Each row is a point on a landscape with many valleys, with its height.
A ball rolls from a point to whichever of its 2 nearest points has the largest drop for the distance, and stops where none of them is lower. Distance is the straight distance between rows; heights are no part of it.
K_57 height 473: [133  96 162  77 116  98 178  88 134 134 102 132 165 101 132 153  97 112
 108  75  59 114 154 173 119 152 157 123  78]
K_696 height 573: [149 138  85 158  89 166 134 152 145 183 118 148 115  98 151  84 110 114
 113 115 131  84 131 116 146 145 125  92 161]
K_899 height 276: [102  82 100  73 133 129 144 144 108 105 113 105 152  69 196 124  87 155
 110  76 116  81 105 139 112 153 155 131 122]
K_789 height 295: [ 88 141 118 159 190  71 118 136  76 154 113 109 177 138  76 114 114 110
  96 106 138 169 119  44 108  86 102 146  73]
K_526 height 780: [177 243 139 170 159 177 132 130 173 106 129 138 124 183  88  81 167 131
 128 113 118 131 160 129 123  91 115 143 116]
K_189 height 367: [111 132 118 125 118 167  69  83 100 140 192 132 153 151  92 134 157 158
 154 159 138 153 132 116 128 115 148 117 146]
K_624 height 720: [119 148  75 111 176  92 138  99 146  84 123 117 150 130 139 111 113 146
 118  80 123 104 157 109 117  84  98 159 101]
K_692 height 387: [114 151 118 111 139 143 137  82 152 127 154 131 118 135 119 140 132 132
 135 133 115 131 137 137 125 113 107 151 170]
K_645 height 553: [118  78 149 176  89 125 130 202 100 142  87 122 127 120 143 122 119  85
 106  83 144 130 110 117 109 148  92 110  71]
K_836 height 540: [163 177  83 173 109 158 100 157 155 143 113 136  90 130 172  91 128 121
 137 159 151  82  96 100 171 129 163  53 116]
K_967 height 740: [136 190 162 167 177  83 151  79 195  95 106 140 111 115  71 103 118 140
  82 113  88 135 126  97 136 106 121 140 119]
K_78 height 634: [ 72  60  71  99 168  84 119 175  55 115 120 101 177 129 122 136 115 143
 104  73 170 130 100 142 109 161 100 200  88]
K_425 height 778: [174 231 140 156 145 175 135 108 191 131 117 148 120 147  82  92 167 158
 105 111 105 117 172 153 114 121 103 166 150]
K_629 height 442: [ 91  49 146 102 124 125 187 157 101 139 132 110 172 104 137 142 118 146
  81  92 114 143 123 139  83 149 157 110 145]
K_462 height 323: [134 167 203 111 154 116  98  88 149  88 146 133 102 154 106 135 140 146
 155 153 110 154 137 119 122 113 136 125 123]
K_764 height 332: [113 111 135  95 129  80 143 122 109  62 127  97 107 110 181 169 115 121
 147  97 122 132 141 135 121 110 103 184 137]
K_919 height 601: [110 131 113 143  92 161 124 160 122 160 142 123 185 149 105  93 147 110
 107  58 156 149 152 126  91 140  90 142 104]
K_635 height 340: [ 85 174  94 150 177 103  66 102  90 118 144  92 121 164  95 156 130 123
 128 109 152 195 142  63 132 115 132 187 141]
K_400 height 470: [147 161  80 154 115 172 172 134 156 211 141 168 104 109 102 104 118 111
 144 167 145 122 121 137 163 133 154  90 175]
K_560 height 580: [ 95  29 107 129 117 139 106 164  76 148 105 111 163  82 174 133  87 147
 102 108 133 110 101 117 110 194 141 108 102]
K_847 height 819: [178 209  67 172  95 191  72 118 167 124 110 125 108 177 147  91 160 127
  87 136 136  97 163 103 165 140 129 104 148]
K_569 height 320: [ 58  86 127 102 177  59 130 136  81 122 126 108 167 134  90 125 112 137
 123 132 142 152 109  91  98  83 114 146  94]
K_907 height 321: [ 99 132 111  86 140 131 138  90 134 103 156 126 148 116 148 149 132 127
 125  78 123 126 165 140 106 132 105 177 152]
K_54 height 775: [162 222 159 136 143 128 103  98 190  94 115 127 127 154 105 116 161 148
  99  91  93 122 176 122 120 124 110 175 109]
K_670 height 764: [132 156 203 116 140 106 103  81 157 122 110 149 154 106  56 135 148 156
 132 101  72 134 168 148  95 152 108 164  64]
K_721 height 562: [154 167  98 159  92 152 157 163 175 157 130 138  97  92 170 108 121 136
 104 120 129  74 125 132 160 129 145 105 187]
K_238 height 625: [117 114  52 135 147 136 178 102 135 157  85 134 115 113 110 121  81 104
 109 103 104 127 129 104 145 136  81 145 128]
K_211 height 565: [121  93 154 188  95 138  70 181 119 137 118 134 115 137 151 121 127 114
 132 147 146 139 109  98 115 142 116  78  80]
K_274 height 251: [151 203  68 158 181 158 114 102 119  93 146 108 107 165  94 104 138 132
 123 161 136 151 122  81 166  90 139 126 149]
K_930 height 309: [ 91 165  72 174 185 136 106 101 103 140 157 118 128 147  80 119 125 127
 102 124 153 188 132  57 135 110 125 150 143]
K_728 height 254: [162 135 173 108  97 116 155 137 132 130 159 146  87 132 155 145 129 120
 175 197 135 105  92 152 165 105 181  83 176]
K_241 height 592: [113 125  87 119  85 191 144 169 126 185 147 151 175 116 114  78 137 113
 107  63 173 126 145 152  83 133 108 131 144]
K_365 height 802: [154 157  88 135 127 104 107  93 181  97  96 134  94 132 181 109 128 149
  98 107 105  75 146 102 145 125  85 154 136]
K_945 height 336: [ 57  76 124  63 174  58 121 128  80  93 116  91 178 158 122 140 119 138
 142 128 145 131 131 143 115 101 122 162  88]
K_260 height 249: [136 182  99 208 174 156 121 150 106 128 173 124 119 166  77 120 163  97
 129 137 173 183  97  91 152 106 153 133 122]
K_695 height 315: [ 98  78 152  68 126 102 156 138 114  74 113 106 157  99 193 138 104 162
 114  93 104  95 121 142 114 125 164  89  98]
K_921 height 484: [123  96 110  64 109 128 162 110 133 123 121 133 169 132 193 160 135 105
 139  58 129  74 186 199 128 150 111 150 109]
K_834 height 516: [115 129 139 148 139 133 182 154 130 130 168 130 116 104 123 115 130 128
 124 124 130 142  94 130 119  83 136 118 163]
K_821 height 469: [162 121 171 115  97 111 139  98 152 150  82 146 115 129 112 157 125  94
 147 123  82 125 168 164 124 162  87 156  90]
K_263 height 815: [174 186  72 159 123 163  97 104 164 125 120 129  84 144 143 105 147 134
 112 147 127  94 149 102 161 136 106 126 165]
K_542 height 543: [125  86  91 100 115 117 194 169  97 128  91 118 181 134 169 127 103  88
 131  45 124  88 137 193 128 127 111 133  68]
K_196 height 307: [ 76 141 112 126 193  86 137 133  88 137 123 113 176 170  74 117 128 117
 133 134 154 169 117  92 102  72 113 170  80]
K_157 height 539: [167 156 190 125  97 131 194 175 165 144 128 145  88 102 151 136 122 117
 139 141 103 115 121 167 134 110 180  96 170]
K_369 height 396: [181 163 205 107 106 137 156 103 185 134 123 149  92 117 135 155 138 121
 143 151 108 107 147 175 140 142 129 146 181]
K_112 height 222: [115 109 130 138  99 132  85 141 109 147 122 115 133 175 103 139 155 114
 142 143 160 148 142 128 109 136  86 150 106]
K_531 height 191: [143  81 171 153 112 117 176 155 137 132 100 127  84 107 151 168 109 114
 131 144 121 148 115 149 137 132 129 121 175]
K_390 height 421: [178 153 214 136 124 110 183 122 184 111 115 153  84 102 130 150 142 119
 109 113  84 129 144 174 127 129 112 162 167]
K_141 height 337: [148 149 182  85 112 123  83  71 144 116 161 129  95 137 159 179 138 137
 155 152 120 139 151 134 140 137 115 152 173]
K_228 height 153: [146 103 164 178 120  97 150 173 139 104 112 122  55 103 168 133 108 112
 134 149 132 128  94 122 151 121 140  94 132]
K_637 height 339: [128 114  94 131 101 181  95  89  94 156 176 142 147 117 107 160 172 146
 157 164 159 137 119 142 134 111 142 120 196]
K_424 height 286: [124  86 154 127 111 119 110 155  82 106 166 116 128 121 137 137 148 141
 175 193 160 131  83 142 148  98 152  89 153]
K_166 height 515: [ 97  72 148  75 113 100 148  96 110 106 123 100 156  98 171 183 111 135
  93  69  97 145 157 149 104 166 140 143 132]
K_117 height 479: [128  53 164  73 105  86 154 109 112  95 104 109 123  96 177 190  91 141
 125  95  80 127 146 145 123 172 149 118 134]
K_344 height 220: [142 159  65 171 156 170 133 125 114 138 160 129 134 163  85 106 135 122
 130 162 150 167 111 115 154  97 129 120 140]
K_532 height 384: [196 211  78 117 144 164 130  64 175 138 151 146  98 163 107 104 141 126
 133 199 123 102 119 137 208 139 188  82 203]
K_401 height 310: [152 205  70 172 155 112 123 120 156  62 129 122 114 164 144  95 146 146
  89  96 133  98 159 101 140  76  96 177 156]
K_712 height 567: [122  75  75 111 124 129 181 154  94 138  73 129 156 118 135 117  81 109
 127  89 111 104 119 145 130 134  93 133  77]
K_550 height 272: [133  79 150 120  87 125 123 175 103 107 123 107 121 117 196 158 145 121
 137  93 142 118 138 163 109 144 133 139 135]
K_82 height 301: [136  80 112 110 115 124 110 193  97  91 110 105 112  98 206 142 121 135
 142 103 154  94 113 150 120 141 103 146 126]
K_467 height 685: [ 79  53  79 124 157 130 131 132  62 150 148 117 155 105  97 125 110 159
 119 162 152 147  79  98 121 145 116 134 148]
K_632 height 568: [104  77 133 176 101 133 106 194  85 139 127 125 134 111 148 105 114 129
 125 151 164 123  66  86 118 131 153  83  89]
K_24 height 502: [127 129  95 165 153 146 162 136 126 147 154 149 119  99 112  96 108 124
 141 159 134 132  77 111 149 107 151  85 163]
K_341 height 262: [102 146 170 158 151 123 124 139 122 153 148 135 152 157  68 111 139 120
 113 121 131 175 123 102  76 101 122 140  91]
K_411 height 465: [112  82 119  94 120 129 120  94 135 179  93 145 139 144  79 141 108 109
 139 186 115 146 148 130 134 164 103 137 114]
K_347 height 400: [116  88  99  59 120 117 171 134  95 160 101 120 122  97 168 137  70 141
 154 167 111  90 112 145 158 161 159 107 167]
K_484 height 692: [ 87 122  77  94 174  62 128  89 119  81 111 105 147 121 156 137 103 127
 130  50 123 111 146 109 131 109 101 190  96]
K_131 height 229: [125 126 173 157 147 124  81 108 138 142 150 138 104 155  71 130 128 110
 150 185 142 176 113 116 134 142 146  94 108]
K_297 height 375: [115  79 201  89 134  75 162 104 112 119  96 129 124 113 102 167 100 124
 128 131  71 151 136 146 115 127 108 132  95]
K_969 height 514: [173 157 133 178 103 153 102 141 159 153 132 151  67 146 120 126 146  89
 147 173 161 145 122 140 169 161 165  93 134]
K_495 height 377: [ 83 147  89 134 169 128  34 115  79 121 133  96 169 137 127 124 115 154
 115 113 153 156 125  41 115 115 141 140  82]
K_844 height 561: [114  81 119  76 105 157 163 169 108 116 154 120 185 121 198 144 150 148
 126  71 170  92 159 193  94 157 161 134 149]
K_216 height 491: [167 128 165 144  96 143 141 152 141 164  99 148 102 141  93 153 150  87
 148 129 127 153 160 161 111 149  87 161 119]
K_73 height 369: [188 168 181 108  96 131 120  77 172 129 132 142  82 143 169 157 145 119
 155 170 135 101 155 151 151 151 118 159 203]
K_446 height 313: [179 150 160 159 119 153 156 121 154 153 185 161 105 127  97 142 164 114
 153 164 137 151 105 164 153 114 177 108 187]
K_763 height 348: [130 174 158 164 127 116  67 142 133 118 158 103  96 180 129 160 160 126
 144 104 141 175 165 116 101 104 112 183 127]
K_580 height 582: [153 136  96 146  70 198 146 176 136 213 138 158 144 102 134  94 124 110
 125 102 152 107 140 142 114 143 118 105 160]
K_398 height 389: [ 68 124  66 137 185 119  76 121  65 148 119 113 178 164  95 109 113 139
 114 124 164 155 121  50 125 127 125 156  86]
K_704 height 611: [145 153 174 164  72 174  78 136 139 161 137 135 124 150 105 145 173 109
 118  98 155 149 186 131  88 161 100 149 119]
K_61 height 386: [108 167 104 142 143 159  64  76 101 136 178 126 130 182  57 153 161 136
 140 178 152 197 135 107 145 113 153 130 146]
K_52 height 359: [189 212 121 111 159 163 136  85 167 132 146 149  97 173  80  92 144 122
 155 201 116 126 117 141 185 128 179  93 158]
K_443 height 231: [154  67 180 135  94 121 171 183 117 112 114  99 100  87 190 161 115 134
 112 112 119 129 121 137 122 146 141 122 166]
K_577 height 342: [161 123  91 147 114 167 163 187  86 130 158 135 123  92 153 130 155 140
 169 126 168  93  87 159 137  80 143 132 182]
K_849 height 534: [172 189  90 141 100 163  99 133 168 153 121 142  86 128 180 100 121 137
 152 193 128  66 132 123 180 141 170  66 147]
K_295 height 616: [ 75  59  69 146 132 119 104 165  62 135 118 113 169 118 116 126 104 139
  95  75 181 138 119 128 110 180  89 173  96]
K_39 height 303: [137 119 157 121  89 137 125 152 136 116 131 129 110 129 170 147 144 116
 148 102 137 125 155 152  96 116 106 161 138]
K_29 height 715: [148 126  63 151 148 141 136 178 104  94 132 129 107  96 175  91 109 151
 145 123 149  79  90 123 144 101 121 133 147]
K_303 height 471: [ 82  46 129 106 135 103 157 126  86 108 124 107 177  91 136 158 111 143
  81  77 109 150 129 124  96 157 136 142 110]
K_807 height 206: [133 100 186 154 129 106 108 121 152 123 125 135  65 142 121 146 132 111
 154 188 137 171 109 136 152 161 131  96 127]
K_85 height 329: [ 93 124 155 178 173  89  93 106 132 128 128 126 112  91 113 123 107 129
  80 110 135 177 108  30 128 136 133 115 104]
K_683 height 705: [125 109  55 128 169 157 118 148  87 122 143 117 129 102 125  98 100 152
 143 123 149 105  88 105 130 133 124 140 126]
K_46 height 281: [126 137 145 115 102 142  72  89 122 126 159 116 117 186 100 167 170 126
 154 172 140 179 159 133 140 142 115 162 162]
K_517 height 822: [173 163  57 133 115 171  88 128 122  99 114 116  84 156 168 110 144 111
 153 146 156 104 148 114 170 113 115 149 158]
K_420 height 783: [171 196 148 188 130 162 149 148 165 120 150 147 112 157  88  95 172 110
 129 118 137 141 140 142 116 102 127 133 141]
K_475 height 308: [139 174 181 105 129 113  56  81 143  85 147 110 100 172 118 163 153 135
 158 148 117 165 164 123 128 130 122 160 129]
K_459 height 335: [146 155 143 110 118 115  74  79 160  87 153 121  86 131 171 128 131 154
 160 156 124  95 115 114 168 116 151  77 163]
K_677 height 600: [ 78  53 100 137 109 112 132 197  57 153  96 113 205 116 129 132 114 123
  71  64 163 135  93 130 117 199  91 142  68]
K_59 height 252: [122 104 127 128  97 128  58 135  94 126 147 110  95 166 127 178 163 127
 176 188 166 160 130 126 148 133 115 143 153]
K_946 height 282: [182 178 151 151 109 131 170 149 155 143 171 150  76 117 142 137 151  97
 165 182 146 118  99 159 174 113 188  94 199]
K_669 height 403: [ 87 115  79 142 157 130  79 106  84 142 110 122 148 179  72 120 116 115
 139 179 154 165 132  81 130 123 107 143  87]
K_128 height 533: [113  63 166 111 101  97 185 159  98 165  83 138 168 137  88 131 115 102
 113 138  92 140 114 157 102 136 125 100  77]
K_780 height 253: [105 132 189 146 161 117 131 137 119 150 160 132 158 156  60 109 150 131
 138 181 132 167 103 119  91  85 159 106 102]
K_889 height 559: [127 110 150 202  95 127 111 188 120 132 102 128  82 116 149 132 119  84
 113 107 150 142 117  91 129 163  87 121  95]
K_852 height 760: [142 164 107 106 104 109 158  96 181 125 116 133 112  90 186 119 116 160
  96 124  94  64 140 135 152 137 123 129 208]
K_971 height 420: [122 142  66 141 163 154  74 101  99 119  97 110 101 182 103 125 108 117
 149 189 149 159 133  93 175 140 111 128 119]
K_250 height 351: [ 81  84 135  41 140  83 117 115  96  69 158 116 171 153 161 147 127 137
 167 132 141 118 130 143 113 110 130 164  92]
K_373 height 352: [120 112 206 124 154  71 115  83 134 111 105 133 119 120  60 156 105 126
 123 140  69 172 131 115 122 121 106 145  67]
K_298 height 269: [142 183 125 193 154 158  80 104 135 124 156 123  97 176  82 119 153 106
 114 151 156 198 134  92 153 142 144 124 115]
K_322 height 500: [108  70 157  81 138 104 215 117 119 128 116 124 187 106 108 149 108 124
  85  87  60 135 142 168 110 139 158 104  86]
K_132 height 591: [100  22 114 137 105 115 145 216  63 137  93 105 163 102 160 128 115 127
  83  89 148 119 102 132 104 185 115 132  97]
K_450 height 694: [ 95  77  75 120 177 135 128 144  68 116 159 118 153  65 117 128  91 171
 116 125 144 129  73 101 117 119 143 130 145]
K_119 height 312: [ 85 133 128 151 170  84 104  97 120 129 123 125 129 124  94 127 107 128
  97 110 125 165 124  61 114 102 106 138  94]
K_23 height 425: [117  41 179 113  97 115 192 172  98 129 119 109 173 125 129 160 140 127
  83 135 100 153 121 156  76 122 144 108 137]
K_362 height 545: [156 192 161 118 126 177  81  99 168 142 129 143 154 161  85 114 167 151
 142 134 114 117 168 131  92 146 131 127 106]
K_803 height 439: [124 107 129  56 107 124 149  96 133  84 133 122 144 122 213 157 122 112
 148 104 123  78 153 171 124 148 119 155 131]
K_254 height 394: [139 115 130  77 100 128 115 107 139 102 144 119 114 106 211 149 130 144
 156 127 126  86 143 142 132 145 118 138 167]
K_438 height 745: [138 163 207 134 174  88 166  91 189 109 107 150 116  88  73 113 132 143
 109 134  71 130 115 130 133 117 132 123  97]
K_949 height 727: [133 132  94 119 132 145 182 173 127 108 132 122 123  88 182 114 112 146
 127  92 120  75 103 147 119  98 131 133 167]
K_616 height 572: [ 89  64 126 137 109 133  88 156  90 148 117 120 157  87 142 114  97 136
 111 131 142 128  96  83  93 155 122 105  91]
K_283 height 503: [170 157 172 157 103 149 108 139 168 154 109 157  79 152 119 131 157  94
 146 157 149 142 171 141 142 154 111 126 122]
K_27 height 437: [124  77 140  71 105 112 186 126 116 130 100 100 113  87 189 167  83 153
 126 124  80 111 126 137 138 170 164 101 163]
K_360 height 537: [119 119 114  83  99 171 124 125 126 114 154 123 192 129 178 126 163 133
 145  62 160  93 177 171  87 130 135 151 128]
K_174 height 316: [157 180 150 125 129 118  80  56 183 104 159 134  84 132 138 103 125 158
 115 178 121 111 119 113 158 117 176  64 164]
K_619 height 275: [ 70 125 126 152 135 113  93 147 103 146 144 127 186 152  85 121 137 128
 109  87 141 168 128  86  79 118 126 153  79]
K_490 height 493: [ 90  75 131  97  92 122 122 115 111 193 107 139 195 158  66 123 153 117
 100 136 126 138 146 145  88 165  86 120  71]
K_714 height 507: [ 77  72 118  82  95 131 134 133 116 161 133 120 215 167 107 127 164 120
 117 126 151 129 158 184  80 149 112 135  95]
K_437 height 241: [106  81 154 143  97 136 101 175 108 143 143 138 154 152 122 148 161 119
 127 150 154 151 133 156  97 112 122 129 134]
K_514 height 772: [155 199 174 131 134 116 101  93 176  88 100 130 131 131 111 103 138 145
 118 111  88 114 163 124 105 116 123 127  70]
K_895 height 758: [151 172 176 116 139 127 146  89 167 131  74 165 163  89  56 115 142 146
 127 103  57  98 162 155 107 165 120 147  71]
K_568 height 411: [114  74 182 130 124 103 170 171 116 112 122 114 130 123 129 156 136 120
 106 107 116 162 132 153  95 107 117 136 126]
K_699 height 334: [ 92  96 149  63 140 118 126 128 111  79 151 100 162 126 180 144 128 141
 151 112 115 112 125 156 101 117 160 130 106]
K_212 height 444: [138  97 143  95  91 114 148 109 132 162  86 149 153 110 125 138 106  99
 113  98  81 117 163 149 115 159 108 116  75]
K_777 height 653: [100 116  95 120 168 107 162  99 140 132 106 131 106 112 102 128  84 122
 122 144 107 143 109  98 138 127  98 143 138]
K_543 height 593: [105  82  69 134 131 138 174 138 104 164  91 135 128 132 109 120 104  98
 129 105 135 126 130 144 125 139  73 154 123]
K_515 height 341: [167 181 149 135 146 161 140 103 171 157 144 167 107 136  80 110 149 111
 160 183 138 140 114 156 159 123 184  86 165]
K_565 height 330: [133 118  81  91 107 142 141 159 120 126  99 116 120  54 210 119  88 177
 121 103 122  49 121 132 137 161 153 117 149]
K_329 height 532: [181 206 160 143 125 135 114 127 189 144 109 159  94 147 127  91 139 129
 136 173 108  77 129 134 148 143 166  70 119]
K_511 height 525: [184 181 140 144 110 133  98 108 186 143 121 140  68 147 147 117 134 114
 156 193 136 106 122 136 178 145 176  71 144]
K_983 height 526: [109 135 154  81 152 123 181  87 161 102 148 136 191  94 133 131 119 139
  97  63  80 121 149 162  85 113 136 127 100]
K_62 height 388: [ 94  77 147 111 135  84 167 150  93  90 123 103 137 124 135 151 111 122
 143 112 124 155 130 140 106  99  93 174 110]
K_588 height 317: [146 104 103 134 139 134 142 186  53 109 147 133 117  82 158 125 121 168
 169 146 153  92  48 151 151  90 168 112 176]
K_342 height 735: [142 188 116 137 176 121 170 101 185 116 100 142 138 150  84  85 120 126
 100 126  79 116 130 119 126  84 113 132 102]
K_812 height 488: [137 172  72 167 157 151 176 132 158 163 143 157  89 120 104  90 118 115
 122 157 135 117  87 123 173 130 159  87 176]
K_594 height 203: [119 138 143  80 129  85 154  87 156  80 125 117 136 116 160 168 128 127
 122  75  96 128 162 155 120 132  92 194 140]
K_111 height 464: [113  87  65 174 129 164  84 150 105 148 110 112 107 102 147 117 105 120
 134 147 165 128  89  81 147 182 114 107 118]
K_179 height 743: [134 151 111  91 115 123 170 116 163 112 126 132 139  93 185 114 113 146
 112  91 113  69 140 140 107 115 128 148 169]
K_744 height 331: [134 151 179 155 126 120 123 144 156 113 134 122 110 152 123 138 148 117
 147 114 141 155 154 121 115 100  97 161 117]
K_626 height 338: [114 152 191 112 165  71 102  91 142  96 116 121 110 149  86 136 118 127
 142 141 101 165 140 114 122  93 114 141  90]
K_201 height 730: [133 164 113 113 159 119 162 102 166 110 121 131 176 117 127  71 116 152
 104  80  98 109 133 113  99  77 114 131  97]
K_159 height 654: [ 71  93  91 102 167  83 114 137  81 102 122  94 159 120 142 159 104 137
 118  61 152 137 142 123 110 141 116 186  86]
K_13 height 440: [114 107 177  80 130 127 123  56 132 170  99 158 134 134  77 147 115 139
 140 159  91 136 163 155 126 179 105 153 111]
K_785 height 422: [154 160 121 140 135 134 180 123 167 138 115 147  95 121 122 132 127 113
 137 145 112 129 134 142 142 114 115 136 166]
K_195 height 314: [174 165 110 168 110 153 176 183 136 136 162 142  90 118 150 122 154 116
 154 143 154  97 103 155 155  75 153 104 199]
K_449 height 280: [125 188  52 178 181 149  92  77 105 113 170 113 123 140  79 116 130 129
  93 144 158 176 118  55 184  98 153 130 170]
K_268 height 230: [132  89 206 112 118 111 136 118 132 111 147 131  84 117 143 161 115 127
 156 192 118 145  94 141 158 121 148  91 164]
K_938 height 505: [140 139 154  57 132 106 159  66 168 104 126 138 179 104 136 128 116 128
 111  77  59  83 156 168 113 130 125 142  85]
K_416 height 287: [144 177 140 168 149 146  68  95 141  88 178 120  95 149 110 134 156 128
 142 150 147 182 117  94 154 112 176  99 145]
K_957 height 519: [110 115 115  90 108 162 133 151 117 148 165 133 203 167 131 111 168 132
 134 105 163 117 152 175  80 117 117 134 111]
K_972 height 810: [146 171 115 147 139 134  96 100 172 101 108 127  88 152 139 104 130 129
 123 132 118 118 141  99 140 123 109 126 123]
K_343 height 538: [175 203 150 131 122 178  97  85 198 147  95 155 114 133 100 100 158 146
 135 152 105 100 155 135 141 167 140 106 115]
K_371 height 751: [150 160 184 122 141 128 172  99 177 150 112 160 134  95  78 110 124 137
 121 118  80 118 140 149 111 129 129 126 123]
K_576 height 364: [ 94 134 107 127 168 106  61 135  89  83 165 101 152 108 148 122 121 160
 130 118 158 144  93  69 112  88 145 144  94]
K_99 height 273: [132 134 127 144 114 144  77 127  95  98 161 118 104 163 134 138 161 131
 184 187 155 142 107 121 148 100 153 109 146]
K_839 height 302: [168 199 126 154 146 129  74 106 171  84 160 116  90 152 124  98 147 142
 113 157 127 135 113 109 168 118 177  80 129]
K_397 height 769: [135 153 182  90 132 111  82  91 151 102 111 135 155 151 101 133 152 136
 141 108  85 120 167 148 105 139 118 146  43]
K_483 height 370: [118  97  74  82 119 148 141 147 101 148 134 127 119  73 187 137  87 173
 151 149 131  68 115 132 146 146 154 118 178]
K_802 height 360: [146 135 136 100  89 133  72 106 146  86 129 114 102  93 212 136 133 158
 161 132 127  74 111 119 143 127 138 107 160]
K_585 height 407: [128  80 165  51 116  95 156  64 127 143  94 145 133 119 120 163  96 118
 137 152  70 127 148 157 134 164 121 133 113]
K_992 height 263: [108  51 128  94 101 140 125 140 102 143 133 123 159 121 123 158 131 134
 129 161 129 130 128 164  99 129 120 133 158]
K_402 height 549: [161 168 155 141  80 113 166 172 187 162 123 145  79  90 190 137 115 134
 111 145 115  87 126 131 162 130 177  86 179]
K_49 height 181: [140 111 160 144 142  91 109 126 156 114  95 124  52 135 152 128 101 106
 157 170 122 139 111 116 173 131 128  87 100]
K_586 height 547: [108  61 125 157  94 116 133 197  93 175  79 133 148 140 130 106 116  95
 123 133 144 119  95 131 110 168  86 104  70]
K_794 height 521: [114  80 159 123 117  93 193 143 121 147 112 133 185 129  84 136 126 112
  77  74  98 147 140 148  84 131 118 120  65]
K_559 height 353: [ 94 121 117 176 149 131  64 156  81 106 174 108 139  84 149 130 128 164
 119 103 159 148  84  63 100 116 160 125 120]
K_710 height 529: [146 132 186 137 100 152 175 164 143 145 157 136 116 101 128 141 143 125
 127 132 117 137 121 161 101  96 147 123 173]
K_405 height 831: [179 166  77 117 123 158 146 123 130 120 134 133  80 156 155 118 151 101
 184 173 143 101 131 140 171  98 116 143 192]
K_370 height 785: [174 179 160 181 109 162 174 186 169 142 121 150 105 129 115  92 151  88
 119  86 135 124 136 167 107 122 105 120 141]
K_730 height 443: [117 115  66 167 150 133  90 120 109 126 104 112  82 131 142 127  97 137
 146 159 155 140 112  82 175 157 102 138 128]
K_615 height 300: [124  93 124 106 119 131 144 154  78 123 181 136 139 111 128 133 123 159
 181 182 140 116  60 140 152  88 179 101 178]
K_634 height 784: [150 140  65 103 111  76 136  95 180 115  91 143 108 101 178 111 104 147
  79  96  83  53 143 120 160 134 104 134 156]
K_325 height 671: [ 84  73  97 114 162 115 157  95 102 145 137 129 114 100  86 133  92 133
 132 162 140 150  97 104 149 124 111 124 158]
K_242 height 294: [120  90 106 112  99 158 134 140 105 167 154 138 148 114 130 141 146 132
 146 163 147 114 119 142 130 137 139 107 170]
K_614 height 363: [ 90 154 124 157 151  91  67 147 108 119 142 100 136 190 109 157 144 122
 139  96 145 173 147 108  99 103 124 185 108]
K_915 height 245: [110  99 172 117 138 118 108 122 108 130 156 126 140 164  70 115 143 133
 145 204 141 175  86 125 130 100 146  82 114]
K_882 height 520: [126  89  97  83  93 131 175 138 119 141  91 126 190 142 166 130 119  78
 124  25 134  88 186 220 138 159 111 141  75]
K_631 height 544: [156 170  86 186 124 176 125 168 123 140 131 137 113 135 143  68 135 121
 137 141 160 102  82  98 156  94 156  82 106]
K_960 height 277: [168 216  59 156 169 150 115  98 154  72 153 114 104 168 124 104 155 144
  83 135 128 123 143 101 171  76 119 133 169]
K_491 height 607: [127 159 147 184  86 159  89 176 119 149 137 122 134 161 108 108 165 110
 112  80 161 168 149 116  96 133  90 138 106]
K_579 height 447: [145 141 111 133 111 148 202 162 143 202 116 151 109 122 120 109 101 120
 140 146 120 114 130 148 136 125 115 114 168]
K_259 height 481: [ 92  75 144 123 110 123 109  99 117 189 107 143 163 135  76 144 126 123
 112 161 113 165 133 128 104 167 112 115  90]
K_819 height 343: [ 93 128 144 186 153 114  68 137 118 120 162 117 116 101 130 131 134 137
 104 123 160 172  84  47 120 123 151 109 105]
K_609 height 541: [122  72 135 134  81 129 179 199  99 189  69 145 135 139 106 112 114  90
 124 173 123 124 109 145 110 135 108  98 100]

Where does a ball stop that starts at each point below?
K_631 -> K_594
K_632 -> K_212
K_111 -> K_789
K_420 -> K_212
K_532 -> K_228
K_972 -> K_344
